Each scene shows the same named points in several views. A view is turned or mirrored, and shifted as a whole, has a little noise and may leave points out.
In the rows, 128 means zero.

Scene 1
View 1
J149: [110 128 125 149 123 141 126 110 137 146 127 128 139 120 110 113]
J164: [ 98 107 101 127 154 167  70 164 141 155 132 122  63 158  95 110]
J713: [111 120 115 136 138 155 102 140 140 152 134 127 104 136 103 114]
J265: [136  96 108 171 147 129 127  57 107 135  85 118 160  70 116 120]
J584: [108  91 100 142 148 150  86 112 128 147 104 111  92 123 104 110]
J536: [ 98  70  93 135 157 155  58 110 126 144  92 101  65 129 102 107]
J302: [118 132 109 141 141 153 103 152 134 154 132 135 103 136 104 119]
J916: [119  76  79 147 169 156  58 134 111 150  90 109  63 118  99 119]
J285: [108 139 117 131 138 167  95 181 151 158 157 137  80 160  96 117]
J666: [151 116  84 148 175 175  75 181 115 160 121 143  69 122  98 140]
J825: [133 118 104 151 149 150 101 135 124 153 124 133 108 113 109 127]
J117: [128 145 111 136 143 167 105 183 140 160 154 149  90 148 101 128]
View 2
J285: [ 97 108 133 131 129 154 121 102 131  88  92 103 129 164 136 140]
J302: [ 93 106 140 127 125 157  97 115 138 119 112 106 131 131 140 111]
J666: [129  84 102 139 109 118 101 120 132 126  83 115 160 140 161  84]
J825: [ 99 105 141 125 117 153  84 123 138 138 114 112 135 118 146  90]
J584: [ 84  88 160 139 140 144  84 123 134 148 117 129 107 132 141  71]
J536: [ 86  77 158 146 156 117  87 125 120 148 108 142  91 159 144  48]
J916: [102  78 133 142 140 117  97 120 128 132  92 131 115 161 151  72]
J149: [ 70 117 172 120 127 189  83 118 145 138 138  99 112 101 132 108]
J117: [110 109 121 124 113 155 114 106 138 103  96  96 148 140 145 132]
View 3
J302: [158 160 153 128 105 144 133 113 101 117 104 145 132 117 124 105]
J536: [169  95 116  96  65 131 124 110 137 116 113 156 107 142 116 142]
J666: [120 119 172 131 117 163 156 118 140 112 129 135 133 108 103 128]
J713: [159 174 160 124 111 144 135 118  95 101 103 134 138 123 118  98]
J149: [178 162 139 139  99 132 100 107  69 143  88 172 122 121 148 107]
J825: [153 137 151 138 106 149 124 109 101 132 109 157 127 115 128 119]
J285: [158 181 160 117 105 142 150 125 106  85 110 118 144 129 102  89]
J265: [170 109 128 159  96 143  78  85  83 195  87 208 100 113 172 145]
J584: [170 119 124 116  75 134 113 107 114 125 104 161 114 131 132 132]
J164: [160 142 141 102  85 138 145 123 133  89 117 126 127 138  99 112]
J916: [149  88 134 110  79 147 136 110 150 122 122 149 113 126 113 148]
J117: [142 176 173 129 122 152 145 121  99 103 111 126 148 113 111  94]
View 4
J916: [ 94 102 107 161 152 138 160 146 138 124 106 137 108 167 112 137]
J825: [131 129 154 123 155 116 148 136 137 168 137 150 109 120 138 144]
J584: [119 117 119 140 141 104 160 129 137 141 125 112  88 144 114 150]
J117: [136 140 165 122 161 130 142 145 137 180 147 170 126 106 150 139]
J285: [149 146 142 111 167 126 144 147 143 167 142 179 114  96 138 117]
J713: [140 133 145 119 151 108 152 138 137 161 139 135  96 117 131 141]
J666: [105 113 161 159 164 157 151 146 134 158 118 173 134 144 142 145]
J302: [124 120 136 130 149 118 155 140 138 150 132 137 105 130 129 139]
J265: [105  98 163 137 110  70 163 101 122 164 128  48  68 162 115 203]
J149: [143 131 155 109 134  79 152 118 135 178 150 102  82 118 129 165]
J164: [132 133 116 126 165 136 154 150 145 141 124 165 112 123 129 114]
View 5
J149: [156 131 174 123  75 150 148 135 111 177 104 132 134 130 108 157]
J265: [155 174 167 132  53 160 187 122 122 186  94 162 171  96 101 214]
J536: [138 170 141  76 128 176 131 172 151 160  69 202 155 124 118 141]
J916: [133 176 128 104 130 177 133 179 168 152  85 213 157 120 136 140]
J117: [139 115 154 161 115 149 113 167 142 155 127 147 110 153 140 110]
J285: [139 111 156 132 124 149  97 169 137 159 122 143 108 164 130  95]
J164: [136 135 141 105 134 161 105 176 151 153 103 172 126 152 132 102]
J825: [146 142 152 145  97 158 142 154 137 169 112 163 139 133 124 153]
J584: [144 157 150 102 109 165 141 157 139 164  85 175 149 127 117 148]
J302: [145 131 159 137 107 150 124 155 138 165 116 152 124 145 123 129]
J666: [132 137 126 197 132 160 124 182 176 145 145 193 132 140 165 129]
J713: [147 130 159 123 106 155 129 158 129 168 106 148 127 143 121 131]

In a view up to two points have been moved. Name them for each view, in the order of its rows, or write none.
view 1: none
view 2: J916
view 3: J713
view 4: J825, J302
view 5: J666
